A landscape with many valleys, sampled at points; each row gives a point and its height.
A ball rolls from a point to the lowest of its 2 nearest points, and stops where none of them is lower. Distance is the straight distance between rows; heights are no part of it.
k_801 height 702: [148 135 139 124  91 126 139 107 128 139 135 142 132  97 114 143 117 147
 158 112 124 133]
k_675 height 228: [125 174 135 155 140 167 121 118 139 138 127  93 136 132  66 116  92 138
 152 138 105  91]
k_184 height 623: [145 159 143 102 163 150  74  77 127 136 175 110 100 123 119 112 131 175
 136 113 169 101]
k_621 height 557: [110 107 100 146  95 138 196 144 111 187 143 161 169 119 145 126 126  63
 113 111  89 127]
k_258 height 560: [ 55  95  99 131 135 127 161 144 126 165 132 136 162 135 104 124 108 115
 105  98 100 160]
k_680 height 513: [ 69  90  93 133 143 124 121 109 127 126 106 127 131 147 111 135 113 125
 145  87 127 175]
k_888 height 577: [145 158  92 127 133 116 117  92  96 109 164 172 129 143 180 120 141 117
 132 100 124 130]
k_548 height 326: [121 126  47 102 136 145 147 100 137 179 149 140 154  98 133  80 134 146
 127  97 127 139]
k_484 height 92: [177 163 166 119 142 146 114  74 140 155 160  69 107  77  73 111 115 165
 145 148 162  86]
k_844 height 670: [137 139 177 169 111 116 119 128 131  90 126 120 152 146 123 145 132 130
 172 145 113  85]
k_15 height 581: [114 109 121 128 145 166  86 170 136  95 137 130  83  97 140  61 116 133
 165 131 131 117]
k_316 height 685: [142 125 141 134 110  89 159 127 125 126 125  70 149 129  85 156 125 155
 156 141 109 109]
k_902 height 554: [117 179 161 165 151 123 100  92 124  98 133 147 162 147  89 133 114 112
 114 102  88 121]
k_319 height 155: [162 196 150 134 149 157 124  58 131 147 152  76 135 124  94 136 112 150
 150 135 121  76]
k_196 height 667: [ 97 123 155 123 136  97 167 112 119 134 145 152 152 151 149 180 115 113
 103 102  99 122]
k_302 height 216: [144 155 151 124  77 115 202 128 143 184 109 122 175  86  95 199 114 113
 112 150 101 115]
k_182 height 198: [133 112  86  85 183 136  45 137 146  64 137 132  75  83 148  41 122 154
 149 157 197 140]
k_469 height 482: [139 112 143 178  90  93 203 141 145 119  29 122 131 149 119 162 163  76
  81 136 109 153]
k_537 height 512: [142  78 177 131 115 133  85 136 137 121 158  98  75  68 128  95 109 145
 172 144 157 106]
k_420 height 401: [118 157  78 113 137 152  85 128 121 135  88 121  98 138  94 120 132 155
 128 151 118 135]
k_987 height 675: [112 154 155 134 107 152 150  93 139 177 145 134 162 118  82 155 106 136
 123 120 115 111]
k_308 height 460: [117 112  58 130 123 136 163 120 110 170 151 146 139 108 168 100 125  89
  95 113 111 134]
k_728 height 311: [119 118 112 101 133 140  68 112 127 117 105 121  78 121 110 133 109 170
 145 144 157 177]
k_272 height 643: [115 124 144  82 162 102 155 134  97 120 127 119 112 180 150 172 119 145
  90 134  82 156]
k_551 height 192: [152 113 131 122 152 141  53  72 160 127 165 102 110  63  89  54 145 155
 147 152 218  77]
k_518 height 593: [110 103 148 173  91 140 201 147 144 166 126 152 167 149 136 168 122  66
 101 118  93 113]
k_299 height 214: [114  98  87 108 140 140  37  99 146 103 112 124  76  95  93  85 105 139
 159 150 177 150]
k_599 height 411: [118  97 117 107 117 119 146 184 105 159 146 133 177 170 146 147 153 150
  96 146 113 148]
k_189 height 644: [125 119 131 128 170  98 149 162 129 128 163 107 153 117 118  73 140 145
 134  90 106 116]
k_252 height 438: [ 88 156 154 153 122 166  70  97 138 131 132 188 127 114 101 112 112 121
 168  95 137 136]
k_493 height 337: [100  95 139 152  83 125 141 184 132 103 105 174 144 145 150 133 126 117
 140 108 110 161]
k_145 height 407: [172 149 100 114 148 123  90 129 107  64 145 145  91 109 168  90 134 135
 146 152 133 133]
k_695 height 624: [133 135 127  89 163  97 117 119 103 109 152 125 120 157 146 123 148 153
 115 138 120 134]
k_968 height 534: [118 140  82  81 152 155 117 125 112 137 162 160 126 132 185  97 137 137
 133 105 127 165]
k_141 height 480: [146  97 143 132 128  96  72  97 146  82 141 115  82  56 100  68 113 134
 164 137 148 126]
k_954 height 397: [130 138 123 156 121  95 166 136 111 122 112 135 181 179 130 164 172  97
  80 140  97 119]
k_16 height 625: [130 152 174 121 113 150 121 169 142 169  96 104 147 119  63 160 122 136
 136 134  93 127]
k_466 height 349: [144 131 126 107  96 129 158 177 116 178 116 145 187 135 128 151 155 104
  71 133 114 150]
k_718 height 574: [145 148 171 103 129 157 158 167 122 182 134 138 128 130 136 155 123 109
 106 122  89 121]
k_832 height 205: [142 121 156 122  93 122 203 119 134 129 113 132 106 152 163 211  94 104
 137 150 105 110]
k_610 height 380: [ 88 158 124 166 162 159  85 120 124 133 128 170 114 121 123 102  95  92
 150  91  96 111]
k_779 height 684: [149 154 176 149 113 120 174 114 139 138 156 148 170 130 118 174 125 108
 124 119  86 104]
k_761 height 223: [123  79 118 121 107  95 160 150 126 114 131 100 111 117 156 121 129 145
 163 119 114 140]
k_431 height 274: [128 144  87  85 199 159  67 161 161 100 142 114  94 104 156  42 151 183
 151 138 184 121]
k_756 height 342: [116  92 107 141 112  79 196 160 110 109 115 129 150 164 162 157 157  96
  73 133 113 154]
k_709 height 476: [118 155 100 147 143 121  84 109 137  87 108 179 117 113 108  82 129 119
 126 117 117 161]
k_247 height 154: [134 128 156 130  69 127 197 124 152 159  96 127 176 137 134 225 102 116
 138 137 114 118]
k_705 height 102: [116 143  97 135 123 151 115 187 102 129  99 193 131 153 156 102 167  99
  79 120 111 187]
k_144 height 423: [123 117 101 139 142 110 120 111 102  67 122 106  81 143 148 142 118 120
 139 132 125 164]
k_573 height 722: [162 119 158 109 106 107 107 134 125 106 144 133 108 108 157 132 132 150
 152 140 161 141]
k_936 height 381: [135 101  86 146 133  98 168 149 101  56  91  89  86 148 164 115 125 119
 136 150 110 142]
k_524 height 615: [108 128 122 146 141 182  45 141 138 126 129 114  94 129 115  92 104 143
 175 139 149 100]
k_858 height 101: [120  76 101 110 167 142  38 107 148 105 141  94  74  77 114  44 102 160
 160 154 223 118]
k_951 height 417: [141 170  88 140 133 120  82 115 132 115 113 134 136 119  92  88 149 147
 146 134 135 124]
k_609 height 475: [ 99 121  83  89 122 121 131 159 104 156 143 152 152 144 141 116 150 144
 106 107 127 169]
k_934 height 333: [105  93 102 149 121 121 196 150 126  77  83 107  78 170 193 156 114 107
 128 130 119 163]
k_918 height 442: [110 123 132 141 119 145 163 155  99 151  90 184 129 198 179 180 152  50
  32 131 123 156]
k_68 height 523: [106 151 124 164 146  88  97 122 122  79 111 159 159 140 111 104 156  98
 102 105  88 151]
k_235 height 364: [141 196  84 142 145 132  74  86 141 128 151 172 182 115 107  84 154 144
 147 114 126 115]
k_582 height 309: [103 167 119 170 142 173 129 133 116 146 119 134 131 142 100 122 114  95
 126 118  94 105]
k_261 height 443: [130 120 130 182 105  94 198 134 140 127  78 109 172 155  85 184 144  87
  85 143  90 126]
k_926 height 605: [139 164 129 116 157 113  86  82 116 100 175 122 134 144 159 119 132 153
 146 116 138 115]
k_198 height 542: [131 135 146  97 107 132 181 138 121 182 149 163 131 136 191 153 150  80
  86 107  99 122]
k_974 height 695: [155 113 150 133 111 104  97  80 110  89 123  70 103 131  96 170 109 142
 159 179 160 103]
k_332 height 146: [158 142 154 147 149 143  96  65 162 129 171  88 122  65 102  82 126 165
 166 111 179  80]
k_23 height 346: [143 163  81  89 176 149  98 164 121  82 157 120  84 118 190  58 144 160
 148 142 143 121]
k_986 height 477: [122 124 156 144 115 135 165 149 130 114  85 160  83 180 181 195 142  75
  73 132 113 149]
k_966 height 288: [118  84 134 124 107  94 194 154 129  98  95 125 123 148 162 170 123 134
 121 115 110 148]
k_132 height 114: [107  88 114 128 126 118 125 178 132 116  96 106  96 113 107 106 120 136
 159 120 119 164]
k_817 height 393: [112 132 126 133 111 131 145 161  96 156  72 163 137 169 135 156 184  88
  30 124 109 175]
k_256 height 191: [147 164  69 110 116 142 128 121 148 176 154 134 191 113  95  89 150 160
 120 117 126 115]
k_971 height 649: [122 161 163 124 108 165 160 156 143 192 133 107 187 140  78 183 117 150
 113 131 105 116]
k_107 height 653: [107 101 187 110 138 109 132 128 119 106 104 142 111 171 144 179 111 118
  92 109 100 136]
k_587 height 607: [112 111 108 139 127 137 162 150 134 167 138 122 157 115 102  98 115 116
 138  89  89 115]
k_445 height 507: [125 117 135 125 126 144 163 150 102 140 128 162 105 161 192 149 135  98
  85 124 101 158]
k_823 height 601: [155 164 170  93 120 164 143 145 143 199 122 120 127  97  94 137 133 160
 130 124 115 115]
k_411 height 665: [140 117 137 150 139  74 154 131 125  98 148 101 150 116 106 105 119 134
 136 116  81  95]
k_43 height 704: [130 116 167 101 122 115 118 112 126 145 129  57 132 116  56 157 114 178
 154 146 150 126]
k_414 height 641: [112 131 160 171 107 152  65 111 129  92 127 130 126 139  91 110  99 128
 186 151 167  96]
k_120 height 642: [147 141 118  95 177 140  62  64 145 123 189 108  98  96 148  72 121 173
 147  90 224 105]
k_717 height 683: [168 145 172 152 124  85 127 112 120  86 146  93 110 120 123 147 118 142
 141 177 119  85]
k_121 height 396: [ 90 106 137 144 106 160 142 173 119 139 122 149 165 183 155 150 125 131
 158 109 131 133]
k_555 height 300: [131 180  92 117 151 161  95 123 139 167 161 148 161 136 145  98 142 145
 150 111 148 107]
k_521 height 173: [138 102 114  88 182 128  38 108 173 100 153 130  83  60 105  32 138 146
 132 155 245  94]
k_327 height 282: [135 153  78 108 148 162 119 194 111 115 114 170 103 148 184  89 134 125
 112 140 109 160]
k_321 height 289: [108 122  92 154 117 130 128 148 100 133  95 187 132 164 130 104 187  61
  35 113 126 199]
k_230 height 248: [131 115 153 109 126 134 189 116 131 147 137  92 123 158 151 185  85 138
 139 125 112  81]
k_978 height 734: [162 125 179 105  92 128  85  92 130 133 150 118 123  90 110 140 118 162
 147 161 190 112]
k_517 height 353: [146 106 127 121 112 108 218 143 111 172 138 106 149 122 133 164 134 104
 106 129  78 103]
k_531 height 296: [125 105 104 113 150 104 214 111 106 145 135  95 120 163 154 156 106 126
 122 118  93 121]
k_577 height 561: [116 107 150 140 107 111 207 142 136 161 111 149 166 178 166 189 142  53
  52 140 104 109]
k_919 height 543: [144 121 158 122 121 144 117 161 142 130 143 117  87  77 107  90 118 142
 154 117 117 104]
k_191 height 657: [152 143 155 176  96 142  89  85 115  84 127 128 135 158 125 161 120 121
 192 169 168  88]
k_380 height 240: [ 91  89  89 145 110 115 116 182 139 100  95 145 156 130 115  95 141 127
 157 131 113 174]
k_685 height 441: [110 107 126 102 131 172 138 169 129 155 152 131 135 152 158 129 131 155
 156  89 132 118]
k_895 height 536: [145 121 142 131 105  85 193 110 134 139  68 133 151 187 156 213 139  94
  77 147 114 135]
k_819 height 721: [140  92 171  99 126 108  74 103 139 139 147  84 128  79  73 125 118 179
 165 153 203 137]
k_627 height 746: [160 122 183 134  98 146 109  50 147 162 158  93 140  65  75 157  91 160
 165 146 201 112]
k_663 height 283: [140 140 151 123  91 102 177 161 129 195  86 126 170 114 111 193 150  96
  74 142  85 136]
k_635 height 656: [144 160 105  85 200 153  49 113 168 128 172 104  87 103 164  67 166 175
 132  93 252  82]
k_181 height 514: [151 124 140 162  94  79 179 132 144 100  57 130 139 145 135 201 143 120
 116 154 133 154]
k_992 height 447: [165 109 145 127 133 127  69 115 114  50 152 120  65  80 148  78 113 130
 143 171 150 140]
k_545 height 467: [ 84  94  93 159 149  96 118 113 123  74  98 146  92 140 140 120 122 116
 129 104 113 193]

Where does a ball stop that starts at each point below?
k_717 -> k_858
k_888 -> k_247
k_974 -> k_858
k_141 -> k_858
k_573 -> k_705
k_198 -> k_705

Call two points neighbours if one is among the 2 nearest of the other. Go from one point of each pair to the other, from neighbour to neighbour, staying as low as possible. Name the highest point that can't be avoided.
k_705 and k_247 -> k_968
k_484 and k_256 -> k_951
k_484 and k_858 -> k_551
